Each row is a point on a tangle of strands that fork, close into loops and nearly touch. The rows are in no order.
In the rows, zero is written as 128.
Points whose rows are less than 95.3 apart are linked; no others are. Some points are linked to none.
q399: [164 130 133 100 154 116  93 127 141 172  54 104 122 130 151 185 129 134
 153 143  93 113]
q175: [127 100 123 216 145 127 158 124 140 133 142 176 116 139 149 120 180  84
 116 152 149 113]
q503: [ 78 174  54 114  96 127 106 151 138 138 130 174 139 103 124 156 123 160
 159 131 128 147]
q700: [ 99 126  90 127  97 155 151 201  63  99 196 164 124 135 130 155 111 161
 119 121 116 148]
q99: [ 89 131 174  85 163 130 195 114 127  63 166 121 120 114 111 124 112  87
 117 123 167  82]
q711: [158 163 137 138 180 114 142 105 144 122 127  88 150 129 110 136 167 123
 130 121 124 129]
q360: [116 142 146 163 139 115 169 134 165 122 143 148 139 135  94 118 210 103
 132  78 118 110]
q735: [ 93 153 167  99 179 132 181 132 102  41 107 100 114 118 104 160 119 135
 133 146 153 108]
q953: [160 141 115 110 152 119  95  64 132 143  79 102 138 108 124 117 119 152
 123 143  90 114]
q429: [135 158 107 129 134 110  77 107 126 157 102 117 157 127 151 176 107 113
 121 129 127 145]
q568: [180 137 153 137 118 180 170 130  50  86 191 157 123 129 137 138 127 133
 131 105 148 127]
q629: [116 141 173 139 171 103  87 120 151 126  78 106 131 109  67 122 123 179
 152  79 102 142]
q266: [ 75 168 141 127 195 124 165 135  90 114 150 112 176 144 152 138  99 104
  78 116 132 121]
q917: [ 94 168 153 175 118 116 151 135  90  64  80 127 108 138 115 162 148 142
 126 168  91 108]
q64: [126 116  67 140 105 127  82 142 147 174 155 168 133 155 146 117 120  85
 130 109 175 160]
q265: [124 121 161 125 135 112  94 132 219 185  86 107 147 111 135 107 189 111
 132 108 116 122]
q689: [ 88 148 155 188 183 122 118 114 189 123 110 101 171 101 138  77 183 108
 111 119 140 141]
q32: [166  88 114 110 119 104 120 102 159 133 154 128 105 160 135 112  98 144
 110 164  87 118]
q139: [ 88 164 129 162 201 134 169 121 116 124 140 123 184 152 159 108 138  84
  77 121 127 116]
q368: [168 111 149  91 153 133 100 164 189 202  78 159 127 174 189 128  94  94
  86 131 118 110]
q565: [124 151 115 108 149 139 186 118  56 118 171 137 123 149 151 117 145 109
  63 105 135 103]
q729: [ 69 129 138 144 176 118 120 142 124  85 118  95 163  85  90  89 142 125
 139  27 119 146]
q26: [ 76 151 105 154  99 139 153 132  88  75  76 134 130 183 103 120 101 130
 153 192 140 156]
q243: [170 132 183 131 123 171 181 122  89  64 201 151 103 113 139 103 156 138
 127  89 151 110]
q474: [152 128  90 144 123 138 146 142 106 134 185 160 149 161 131 153 115 107
 147 124 126 151]
q535: [123 170 128 118 169 129 172 108  82 108 145 116 137 118 139 127 165 121
  73  99 100  87]
q171: [130 111  53  96  91 137 108 145 133 152 111 165 124 152 124 129  90 179
 154 174 107 161]
q214: [103 170  59 131 130 139 128 118 134 152 153 170 188 140 155 131 125  90
 119 100 130 142]
q564: [158 120 164 135 144  96 148 129 191 140 162 118 124 157  98 130 154 140
 142 137 108 137]
q841: [103 156 109 127 113 116 133 118 126 135 147 135 156 148 114 162  67 148
 138 151 162 176]
q736: [129 125 119 112  99 129 105 151 180 186 135 153 153 157 186 180 105  83
 154 130 123 155]
q851: [ 93 135 124 117 135 108 148  80 118  68 125  97 118 132 117 133  76 140
 120 170 136 120]
q453: [ 70 170  71 140 139 126 123 153  67  81  81 124 134 146 117 157 105 143
 122 141 150 153]
q321: [192 121 171 134 102 130 144 122 127 137 176 114  96 108 104 125 174 128
 141 123 169 134]
q382: [ 79 112 141 104 109 134 183 117 152  74 129 123 153 149  67  98 150 105
 136  46 163 150]
q206: [146 125  97 137 132 127 131 127  81 112 136 152 106 175  98 162  82 141
 152 124 159 162]
q955: [123 136 166 157 133 147 209 134 121 102 169 163 110 126 108  85 206 112
 111  88 159 107]
q649: [101 141  64 119  67 125  99 155 105 142  62 128 124 129 141 165 132 139
 148 181 124 144]
q639: [ 82 143 168  68 179 143 192 130  53  95 133 128 107 148 139 140 110 128
  71 117 136  95]
q255: [136 125 129 124 114 107  99 130 189 163 148 133 154 164 172 160 100 105
 117 157 107 155]
q170: [145 103 161 118 115 108 134  96 123 127 160 117  88 151 100 112  63 147
 117 154 164 132]
q189: [113 140 167 161 145 124  88 105 204 149 106 130 161 105 182 126 159  70
 127 112  82 110]
q821: [188  59 117  90  99 162 101 189 108 198 139 150 123 127 143 104  63 146
 106 142 128 101]
q870: [ 76 151 166 145 161 118 193 154 145 113 152 137 147 137 100 112 196 117
  99  68 117 106]
q648: [ 57 138 165 140 170 139 145 138 101  49  87 101 140  51  90  95 116 165
 179  99 107 133]
q775: [138  82 101 158 129 155 124 152  99 111 199 125 129 170 122  98  99  99
 131 123 184 165]
q664: [138 164 136 139 174 129  81 106 149 139 117  85 191 115 166 125 101 126
 113 142 125 180]
q547: [129 151 158 118 123  95 111  92 164 141 117  85 134  90  95 128 148 155
 125 120 125 123]
q131: [141 165 103 121 127 123 156  97  97 126 148 121 150 107 150 150 155 107
  98 120 101  93]
q520: [161 109 124 136  79 125 125 124 127 179 172 131 135 118 154 146 126  90
 141 145 150 130]
q108: [127 114 138 129 146 109 147  81 125 108 160 118 113 160 110 114  76 102
 126 136 178 126]
q867: [170 119 161 121 112 107 145 127 155 145 156 121 113 139 111 158 128 158
 148 168 104 134]
q908: [ 83 152 128 180 137 113  93 132 102  86  66  99 139 127 140 145 103 146
 128 181  96 147]
q538: [140 138 122 130 156 102 129  81 126  82 117 112 101 137 101 137 128 140
 129 119 103 108]
q769: [142  91  67 100  86 145  78 138 128 182 147 172 120 133 127 118  83 137
 162 113 135 144]
q378: [ 97 130 168 107 178 119 134 109 144  77  76  81 113 121  70 109 107 180
 150 144 126 132]
q579: [108 170  94 139 148 139 164 134  86 168 154 166 180 155 155 135 142  91
  84 100 129 125]
q227: [ 72 161 145 152 175 106 118 113 108  86 144  91 157  83 162 121 105 125
  82 111  90 104]
q849: [153 149 181 133 169 125  85 104 191 175  97 110 168 122 145 122 129 124
 131 130  91 143]
q246: [137 119 110 133  93 122 137 135 100  93  96 116  91 163 116 135 119 167
 128 205 123 151]
q142: [119 160 147 148 106  95 118 114 101 103  98 127  90  94 110 187 154 136
 128 120 107  89]
q792: [ 92 165  76 121 140 118 121  98 104 115 140 107 166 129 137 136  90 113
  99 119 167 149]
q820: [123 126 102 149 159 118 161  99 151 107 165 113 154 164 150  99 128  85
 103 156 150 139]
q60: [162 102 141  77 133 107 120 135 165 182  75  93  89 125 153 156 144 122
 155 119 108  85]
q952: [128 141 137 123 151  99  92 102 130 133  89 100 129 147 120 140  73 161
 105 159 133 146]
q748: [ 87 147 141 129 141 116 122 108 119  81 103 101 137  89  68 115 148 145
 136  36 126 130]
q874: [ 98 127 156 126 172 118 179  98 140  91 163 116 132 144 117 112 104  73
 122 133 182 106]
q98: [ 60 119 163 100 193 115 133 120 156  58 114  86 138  95  81 113 105 120
 152  95 134 113]
q38: [104 105  79 155 121 163 117 179 107 124 219 147 146 139 117  91 119 113
 134  98 179 160]
q16: [128 152 128  79 119 147  61 134 173 179  79 144 167 142 166 131  60 146
  80 147 107 170]
q70: [170  73 129  91 134 150 125 174 163 217  95 153 113 174 201 113  87  89
 132 126 135 108]
q147: [114 136 100 130  67 135 121 137 101 142 158 161 126 128 104 155  78 164
 159 154 156 168]
q447: [163  79 122 120  94 133 128 145 115 154 147 129  96 125 175 180 124  83
 178 119 107  95]
q995: [114 141 136 174 152 123 125  84 197 141 114 115 165 118 153  87 176  98
 103 156 133 132]
q82: [108 144  64 120  83 168 122 178 104 119 165 173 115  90 102 130 137 180
 185 139 133 148]
q220: [138 110 152 144 140 110 101 121 202 188  82 131 119 132 155 119 183  82
 129 129 137 107]
q308: [106 120  57  68  88 145  87 152 183 179 138 154 124 115 175 132 106 116
 177 107 135 141]
q640: [167 119 116 132 131 109 103 144 114 158 137 138 112 174 114 172  94 136
 139 140 149 161]
q860: [ 92 110 127 143 130  89  92 130 198 133 109  97 143 126  96  89 183 118
 109  71 128 140]
q980: [122 136 142 154 122 123 109 102 175 170 110 152 148 128 191 153 143  43
 133 118 114  98]
q912: [154 108 166 123  73 112 124 114 116 133 101 146  62 125  95 123 109 185
 123 178 115 107]
q192: [149 108  67 121 134 120 127 111 144 126 168 115 139 173 144 106 109 110
 112 153 144 159]
q763: [116 170 151 165 185 116 149 121 153 127 135  92 172 107 126 111 183 107
 111 110 128 121]
q450: [102 140 165 160 217 115 107 122 131  85 127 101 144  68 131  85 102 142
 163  79 105 148]
q914: [134 161  95 132 142 133 107  70 104 117  85 108 162 112 129 137  98 150
 135 159  98 138]
q186: [115 118  65 135 107 136  96 152 125 142 198 161 129 139 118 113 106 122
 146 100 167 162]
q34: [131 124 163 134 170  98 117  89 191 152 114 113 130 153 102  68 124 130
  99 127 143 120]
q681: [147 174 135 126 164 126 177 117  99  95 143 102 139 128 116 163 141 138
 120 134 139 130]
q989: [104 148 154 164 193 114 107 117 154 107 126 101 166  88 113  88 147 129
 146  61 102 141]
q545: [ 72 138 159 147 132  95 157  98 182 104 158 106 136 113  99  87 149 104
 111 101 156 110]
q403: [127 152 168 154 176 117  80  99 175 147 114  89 169 135 152 100 112 108
  93 140 154 167]
q702: [160  99 140 130  68 135 131 145  97 128 148 141  89 105 149 194 128 120
 167 146 100 102]
q463: [ 39 155 108 110 124 148 181 177  51  66  98 149 124 152 122 147  96 133
 114 160 160 132]
q238: [ 47 162 109 133 154 137 148 144  57  64  80 115 146 130 129 150  82 128
 113 157 143 125]
q891: [145 137 171 115 129 131 175 132  99  43 161 127  76 122 118 145 132 150
 131 121 164 120]
q392: [150 106 123 177 105 198 156 166  65 153 191 165 159 127 148 114 161  87
 121 117 147 129]
q840: [163 106 151 101 126 100 114 114 166 173  97 149  96 138  72 109 147 152
 129  76 108  94]
q822: [109 134 101 125 112 118 154  97  85  68 154 124 107 136 130 145  84 128
 109 145 141 118]
q353: [117 131 182 151 187 108  75 127 151 120  67 112 127 107 100 103  97 198
 148 121  75 148]
q233: [182 102 124 141  83 196 133 148  71 124 198 130 147 106 153 127 153 101
 132 120 137 128]
q668: [177  82 138  62 127 117 140 149 161 190  87 119  79 125 155 118 123 137
 133 121 103  61]
q37: [170 128 152 113 162 103 109 113 173 185 106 137 130 155 127  81 104 137
  69 138 139 107]
q87: [108 121 162 102 117 109 153 107 160  81 117 122  99 135  53 120 126 174
 149  97 124 134]
q109: [119 117  65 109  71 162 110 162 122 146 129 173 110 115  99 120 114 185
 192 159 126 157]
q937: [170  93  82 109  73 180 134 144  89 148 181 132 143 102 164 140 140  95
 159 126 128 127]
q744: [153 134 105 108 120 134 109 129 112 164  39 123 128 137 141 182 122 145
 167 175  97 129]
q443: [127 125 110 134  73 206 115 181  40  71 174 153 126 109 125 139 117 175
 140 110 152 156]
q752: [113 154 166 157 171 107 106 113 179 107 127 106 163 110 132 141 121 146
 143 120  60 133]
q779: [126 128 123 185 156 143 191 133  96 134 167 168 135 154 149 107 168  83
  90 134 147 111]
q115: [150 116 135 122 105  92 102  88 132 165 146 120 107 144 121 117  81 130
  94 147 162 127]
q703: [117 170 136 170 205 126 125 122 133 120 131 101 187 128 165 120 146  92
  98 117 122 136]
q499: [133 136 124 130  84 106 119 120 104 133 104 129 100 104 146 201 133 121
 141 148 106  98]
q407: [ 64 133 148 119 127 125 190 111 157  78 152 122 141 118  85  80 166 103
 115  69 158 109]
q534: [ 95 139 147 139 123 118 133 129 165 129 117 100 191 112  71 109 169 135
 142  53 120 166]
q947: [201  75 151 118  78 159  96 129  87 104 137 130  64 116 128 137 131 161
 144 142 115 118]
q50: [ 86 143 142 177 117 114 105 126 105  93  47  95 127 162 116 103 111 135
 130 201 109 140]
q427: [111 161 178  83 160 139 200 139  88  44 133 126  97 118 121 150 140 149
 116 119 163 103]
q755: [128 135 172 106 127 105  86 125 187 185  87  93 148  79 107 128 161 147
 145  96 109 121]
q194: [157  83 133 151 148 132 119 120 194 193  77 165 108 157 171 103 166  86
 126 158 139 111]
q576: [213  67 156 111 106 153 112 138 106 201 133 136  96 131 127 116 111 119
 143 129 136 100]
q583: [123 136 166 115 136 114 175 121 138  62 156 125  90 129  82 134 146 146
 142  89 146 120]
q510: [112 153 159 149 156 138 211 103 112 110 161 142 125 126 115  87 168  92
 102 106 172  94]
q280: [ 97 137 157 146 197 126 111 116 111  75  62  81 131 124 110 121  83 161
 154 168 118 145]
q326: [132 112 128 127 149  85 114  96 181 110 150 101 120 161 133 116 112 129
 104 149 104 126]
q484: [103 151  59  78  98 133  69 126 178 162 118 142 160 120 168 143 105 123
 133 124 125 162]
q669: [187  93 125 154 120 132 126 113 108 118 177 141  94 144 126 125 145  98
 136 116 124 115]
q174: [166 134 137 109 147  95 105 121 131 121  81  92  85 127  90 147 156 174
 118 134 125 124]
q920: [119  80  68 119  98 174  86 160 170 192 155 170 135 126 164  83 129  91
 180 108 154 144]
q827: [129 130 105 162 130 119 123  80 171 147 137 134 159 149 168  97 137  78
 101 158 141 137]
q202: [110 131  55 113  76 134 114 174  93 139  91 157 111 120 143 195 133 130
 175 141 125 134]
q114: [181 132 124 111 165 117 111  79 162 164  97 112 137 141 119 107 145 128
 122 130  98 110]
q749: [ 98  92 135 165  99 105 127 119 208 166  99 154 117 120 100  84 198 119
 123 117 153 128]
q412: [ 69 166 176 167 123 122 153 128 116  55  77 108 121 103  86 130 151 165
 149 148  89 115]
q845: [ 84 140  94 141 121 126 134 113 108  94  92 148 134 176 102 140  62 154
 153 174 128 159]
q349: [120  81  79  91  83 157  95 144 178 200 135 160 130 143 196 105 100  81
 157 116 146 140]
q666: [ 77 150 178  98 178 135 210 147 129  81 149 132 139 136  91 115 166 126
 114  64 122 102]
q823: [112 146 137 130 165 116 192 146 116 100 181  96 136 141 143 123 157 103
  76 137 159 117]
q441: [127 159 136 150 120 105 123 110 133 163 156 132 159 149 130 157  94 103
 120 133 173 156]
q287: [ 92 157 137 147 107 127 183 161  71  55 118 135 105 148 137 166 135 147
 108 177 117 125]
q680: [140 164  86 117 117 129 130  88  96 121 107 109 155  96 146 163 136 129
 125 150  98 115]
q622: [187 116 130  92 129  98 103 123 128 166  93 108  84 130 113 136 131 162
 102 147 135 109]
q270: [171  52 100  90  87 187  70 189  90 172 130 138 115 130 119 121  80 165
 145 132 118 130]
q812: [103 176 176 150 131  99 123 100 132 117 123  98 141  75  96 152 137 149
 130 106 119 113]
q797: [143 122 156  92 134 113  83  93 182 176  72 124 130 106 154 125 106 138
 123 126  72  87]
q207: [180  73 139  97  97 130 109 158 151 215 139 146 119 132 167  99  88 116
  96 155 139 101]
q966: [ 79 152 171 162 162 102 172 150 133 135 160 130 136 136 138 121 181 102
  70 103 122  93]
q782: [140 112 152 167 113 131 174 123 157 119 164 159 110 129  88  95 202 108
 146  91 141 118]
q665: [100 137 119 130  88 148 179 177  57  69 166 143 110 138 139 161 106 157
 113 163 140 149]
q286: [126 129 101 127 127 137 171 120  72  89 194 141 121 145 140 124 105 103
  93 113 149 118]
q872: [114 174 135 127 170 124 142 117  95  91 120  93 147  73 119 126 176 147
 105  84  86  97]
q161: [147 133 140  98 113 118  92 122 180 194 122 146 156 160 160 136  73 133
  95 158 116 152]
q20: [137 117 167 130 163 132  59 125 196 166  91 122 160  73 145  60 146 135
 143  72  76 158]
q271: [158 108 138 139 114  98 112  80 150 171 138 127 100 136 122  91 132 103
 101 135 162 108]
q222: [149  97  74 112  83 135 113 158 105 135  86 151 101 169 125 125 104 173
 134 200 106 149]
q949: [100 121  94 139 118 170 132 197  75 113 222 166 137 133 115 120 112 137
 130  82 141 148]
q168: [106 165  99  96 120 143  38 116 166 160  94 135 175 125 161 136  82 128
 111 120 124 186]
q49: [120 147 138 158 152  99 151 146 131 130 167 136 136 143 151 153 166  91
  89 111 101  93]
q786: [110 125 168  89 158 115 145 110 170 109  91 105 127 137  47  94 109 195
 140 107 119 138]
q182: [133 118 109 145  55 143 126 157  66 117 141 167 104 118 133 186 113 136
 152 149 122 133]
q169: [150 109  90 141 124 102 104 130 131 146 143 131 115 145 172 158 153  62
 117 118 128 105]
q46: [134 120 141 135  85 138 163 150  80  72 202 129 101 115 148 152 121 146
 106 149 116 120]
q351: [103 149 160 123 138 129 172 134  97  41  87  99  93 138 106 154 126 148
 139 182 164 132]
q346: [167 144 158 115 107 100 125 101 146 161 132  99 107 100 100 141 170 133
 128 122 157 118]
q197: [133 139  55 104  84 159 151 145  86 148 183 164 155 105 147 144 135 118
 140 111 126 131]
q502: [124 155 148 125  97 109 123 108 121  93  78 115  92  90  80 154 176 173
 142 109 116 112]
q524: [133 130 150 133  93 111 164 115 118  89 202 120 104 107 130 136 140 127
 107 130 128 106]
q903: [164 116 115 134  94 146 141 140  71  75 138 131  87 144 123 156 118 164
 141 167 146 157]
q350: [114 152 146 145 148 100 133 135 151 123 139 133 139 113 140 167 170 107
 119  90  62  82]
q91: [192  66 114 107  74 185  91 138  70 136 129 131  88 117 144 149 114 129
 168 125 119 119]
q221: [181 130 105 124 128 135 170 116 131 117 167 116 124 117 144 121 203  98
 123 133 122 108]
q485: [ 57 131 170  94 182 116 169 119 139  62 139 105 131 104  99 113 119  95
 113  89 142  79]
q720: [126 113  69 122 103 157  82 185 112 162 172 172 115 104 127 147 129 115
 188  75 147 128]
q468: [ 92 166 151 118 116 117 146 112 106  53  98 119 104  91  79 139 162 166
 128  66 134 114]
q528: [170 117  69 101  77 145 125 117  91 136 140 133 116 119 135 152 119 142
 145 154 134 144]
q948: [127 145 128 167  97 116 139 121 128 171 176 142 156 130 154 143 133  80
 107 142 171 135]
q507: [189 115 140 118  92 138 137 117 106  75 149 135  68 110 123 140 162 164
 146 134 115 118]
q309: [171 111 110 144 146 120 146 116 171 148 129 116 122 137 135 108 210  96
 131 145 133 118]
q848: [115 122 175 127  89  96 129 122 138 107  78 130  62 135  71 113 127 196
 122 163 113 115]
q42: [208  71 171 128 116 147 119 147 130 198 147 138 100 129 113  74 134 131
 108 142 153 103]
q43: [151 128 156 134 139 137 183 136 105  99 200 114 124 147 117 139 114 117
 132 144 176 147]
q586: [ 65 142 134  74 159 150 192 150  48  64 120 139 119 146 140 155  89 129
  90 152 142 107]
q72: [ 98 170 135 153 162 124 124 109  76  71  94  91 130  59 126 127 146 160
 117 116  89 104]
q302: [146 141 139 124  90 129 157 111 117  53 112 131  74 119 114 135 171 175
 140 161 107 120]
q138: [193  55 112  86  96 177 112 150  94 191 125 117 103 129 156 132 101 114
 176 122 137 115]
q188: [159  92  80 101 116 138  99 137 164 187 154 167 144 177 149  85  85 128
 114 142 134 161]
q477: [148  96  63 102 109 125  99 144 131 174 126 133 120 144 182 162 124  71
 153 107 141 126]
q868: [134 114 154 124 106 130 108 114 192 195 109 148 138 151 198 151 112  59
 142 134 121 122]
q584: [144 129 159 112 158 102  90 114 157 162  63 130 119 123  67 111 130 175
 127  76  95 108]
q615: [154 134 151  99 160 122  74 148 146 168  34 115 135 104 156 129  97 177
  96 163  77 107]
q692: [185 118 130  86 132 102 108 136 144 191 100 133 115 130 134 117  95 154
  72 152 132  95]
q750: [164  80 149 106  77 121 114 132 159 201 156 124 118 123 164 132 107 106
 139 163 129 114]
q439: [ 48 179  84 112 121 124 150 169  85 120 148 150 157 131 137 162  97 157
  93 127 132 143]
q77: [170  74  82 113 109 143 109 121 128 156 175 136 129 163 129  83  83 138
 116 151 134 152]
q324: [145 134 136 135 147  91 111 131 159 130 119 117 117 129 130 183 159 118
 141 116  83 102]
q276: [111 105  66 153 104 178 111 181 143 176 182 178 157 114 156  96 160  88
 167 111 161 144]
q448: [ 81 107 155 102 184 114 130 114 174  90 104  84 139 130  64  79 126 119
 143  73 162 136]
q118: [ 84 142  91  89 144 148 179 176  60 127 187 148 132 157 136 122 111 129
  83 102 167 144]
q883: [129 113 142 154 111  96 119  85 177 159 122 136 103 120 100  84 177 102
 120 101 154 104]
q395: [148 148 184 142 172 129  57 118 161 150  91 107 155  86 161 121 100 152
 135 130  76 165]
q325: [ 69 159 144 166 118 133 141 127  78  67  58 101 130 155 111 119 106 115
 141 192 139 134]
q719: [138 130 183 141 172 116  58 140 158 143  73 124 127  67 139  88 102 194
 147 118  65 159]
q936: [168  55 106  94 115 163 106 165 126 214 116 143 110 159 174 120  83  95
 168 105 143 117]
q226: [112 142 156 179 144 116  69 120 117 113  51 110 131 101 139 121 108 164
 147 173  72 144]
q971: [155 114 178 172 124 164 184 132 102  92 200 146 111 120 123  91 172 105
 122 109 166 113]
q172: [102 157 116 165 132 111 124 133  94  88  93 122 131 135 133 182 120 140
 120 160  89 121]
q358: [ 79 165  67 123 104 114 118 153 123 128 155 160 157 130 144 173 101 138
 124 123 119 150]
q985: [139 103  57 100  95 142 102 169  99 159 128 148 106 121 155 180 118 103
 183 100 140 128]
q572: [ 91 142 169 160 212 122 118 122 120  66  98  93 145  85 127 113  85 156
 167 137  98 145]
q107: [ 60 146 170 108 197 128 163 110  87  66 116 111 141  93 119 134  88 111
 111 113 123  76]
q231: [113 115 141 109 106 111 119 131 192 151 106 112 173 128  77 117 158 156
 146  73  80 152]
q667: [142 111  80 107 118 113 106 112 143 138 122 142 131 169 138 135  74 155
 117 168  94 151]
q802: [180  85 129 140 108 137  98 155  97 144 179 122 108 152 117 147 104 130
 136 137 157 161]
q126: [ 74  95 115 164  92 100 130 127 188 133 105 134 138 135  89  89 197 108
 112  80 149 143]
q839: [106 166  60 116  74 157 149 169  49 111 128 173 115 111 130 160 145 159
 132 130 138 140]
q837: [158  74  69 131  95 175 107 131 119 193 144 156 139 131 156  96 130  75
 171 120 157 135]
q905: [155 163 148 104 120 125 172 142 109  91 158 131 101 101 123 140 212 140
 103  77 131 103]
q738: [167  68 137 120 131 111 126 138 205 173 129 139 101 151 132  88 171 113
 131 135 100 103]
q800: [195  92 166 132 114 128 133 134 150 176 153 119  94 128 100  89 176 131
 129 141 166 126]
q196: [123 136 142 143 145 100  96 118 160 112  90 116 129 121 132 168 132 150
 146 145  49 111]
q134: [126 132 150 127 129 111 143 131 116  82  83  92  82 154  96 140 120 178
 126 197 143 141]
q240: [117 128 162 151 109  98 160  95 161 117 191 120 118 126 113 109 134 108
 116 130 144 112]
q234: [146 115  63 148 110 154 138 110 133 179 135 163 158 136 171 113 154  63
 141 139 156 134]
q201: [ 90 159  65 135 112 117  86 140 101 112  71 119 139 138 126 158 108 155
 125 162 138 166]
q803: [ 59 148 139 132 193 136 146 116  71  57  93 108 148 111 133 142  68 117
 125 143 120 103]
q449: [ 75 164 111 106 157 126 178 162  76 117 164 124 155 153 140 158 100 129
  83 123 148 139]
q607: [ 92 135  93 140  65 150 134 163  72  93 146 159 106 128 101 140  95 167
 156 153 170 168]
q731: [163 111 118 128 111 120  99  87 152 211 105 148 127 146 153  95 122  86
 101 144 170 118]
q10: [132 138 148 130 176 110 127  64 149 127 123 105 138 159 108 101  82 118
 119 132 154 128]
q704: [160  72  98 127  89 160  80 180 116 176 180 127 134 132 133 131 118 116
 153 126 157 161]
q621: [157 137 126 123 114 125 123 114 116 130  57 117 109 132 118 159 148 162
 148 190  90 122]
q341: [153  89 119 146 101 165 115 162  81  93 201 116 121 144 123 137  99 132
 132 128 149 161]
q625: [ 69 149 165 142 139 139 146 136 110  43  59  93 127  87  74 102 152 178
 169 121 110 139]
q402: [127 137 154 142 173 120  88  99 179 141 105 100 167  87 108  72 146 145
 146  81  92 146]
q113: [181 114 106 148 125 150 166 122 112 119 181 115 130 131 145 103 177  95
 117 151 163 139]
q876: [125  97 158 115  99 104 145 119 173 117 160 118  92 138  69  80 155 143
 124  88 162 137]
q601: [138 152 143 139 122 118 140  96 166 171 124 111 156  85 147 132 186  84
 133 123 124  96]
q836: [180  76  96 120  98 151 110 113 124 211 127 145 122 136 156  92 124  83
 134 141 169 123]
q517: [189  92 150 121  78 156 121 119  80 117 116 147  66 133 106 114 102 187
 130 173 127 127]
q386: [173  89 117  89 105 125 113 144 132 190  97 144 106 147 155 161  85 139
 147 159 103 113]
q774: [138 143 151 102 142 141  46 144 145 169  47 124 152 111 174 132  66 162
  87 160  92 151]
q242: [140 137 178 138 125 104 156 111 143 109 130 128 100 145  82 160 110 173
 155 158 113 133]
q335: [143 118  94 139 121  90 107 117 115 109 150 133 100 144 148 170 124  99
 109 119 110 105]
q932: [135 121 117 151 127 166 184 160  64 144 200 165 146 151 152 110 152  95
  89 120 141 126]
q493: [166 123 116 134  70 182 132 151  40  65 155 151 105 112 150 152 129 162
 135 139 146 147]
q687: [ 78 158 168  95 174 135 183 154 119  51 117 115 139 115  77 138 157 148
 137  54 129 123]
q734: [141 111  78 118  67 183  99 170  75 116 172 146 123  98 118 144 122 161
 165 122 142 155]
q898: [150 118 145 107 117 109 145 121 197 150 135 121 132 134  85 117 177 146
 151 107  95 128]
q55: [136 168 115 145 163 131 115 118 156 149 130 106 201 132 171 144 146  92
 112 141 117 155]
q200: [137 129 200 116 151 142  81 125 225 191  77 119 160 106 165  95 145 109
 122 119  89 130]
q452: [187 115 110 115 142 124 126 107 156 179 123 120 136 152 144 128 151 101
 133 148 127 127]
q301: [134 137 145 145 126 121  87 122 116 144  24 107 123 118 124 125 130 168
 136 190  79 118]
q389: [124 159  65 105  89 148 160 130  52 113 159 158 134 115 145 153 127 139
 103 120 125 126]
q57: [129 147  66 126 124 149 108 105 160 180 110 163 178 142 176 129 138  63
 137 120 141 146]
q603: [ 97 135 154 132 159  99 125 103 187  88 125 100 143 124  93 117 122 166
 143 113  69 129]
q990: [146  84 123 194 142 132 133 122 172 167 102 172 105 136 159 125 186  87
 141 165 153 115]

A fork is a point with three links, a tip a point with one. Leave the first point through the second and follow the links. Name the first fork or tip that comes.
q821; q207 | q607
q937; q233 | q265
q607; q147 | q270
q134; q351 | q989
q378; q786 | q246
q265; q200 | q840

A piece is two or more points that can be reached from each other along the links. Count, over all rows, the pieces, the separate loops (a circle has one, a figure eight two, a Y none), the forks (points with three links) and the tips (points with one).
pieces | 9
loops | 1
forks | 27
tips | 43

A tip is a point with one link. Name the tips that can be reached along the links from each point below, in the order of the rows.
q131 | q851, q72, q113
q891 | q447, q326, q20, q182
q564 | q534, q242
q666 | q568, q510, q687, q603
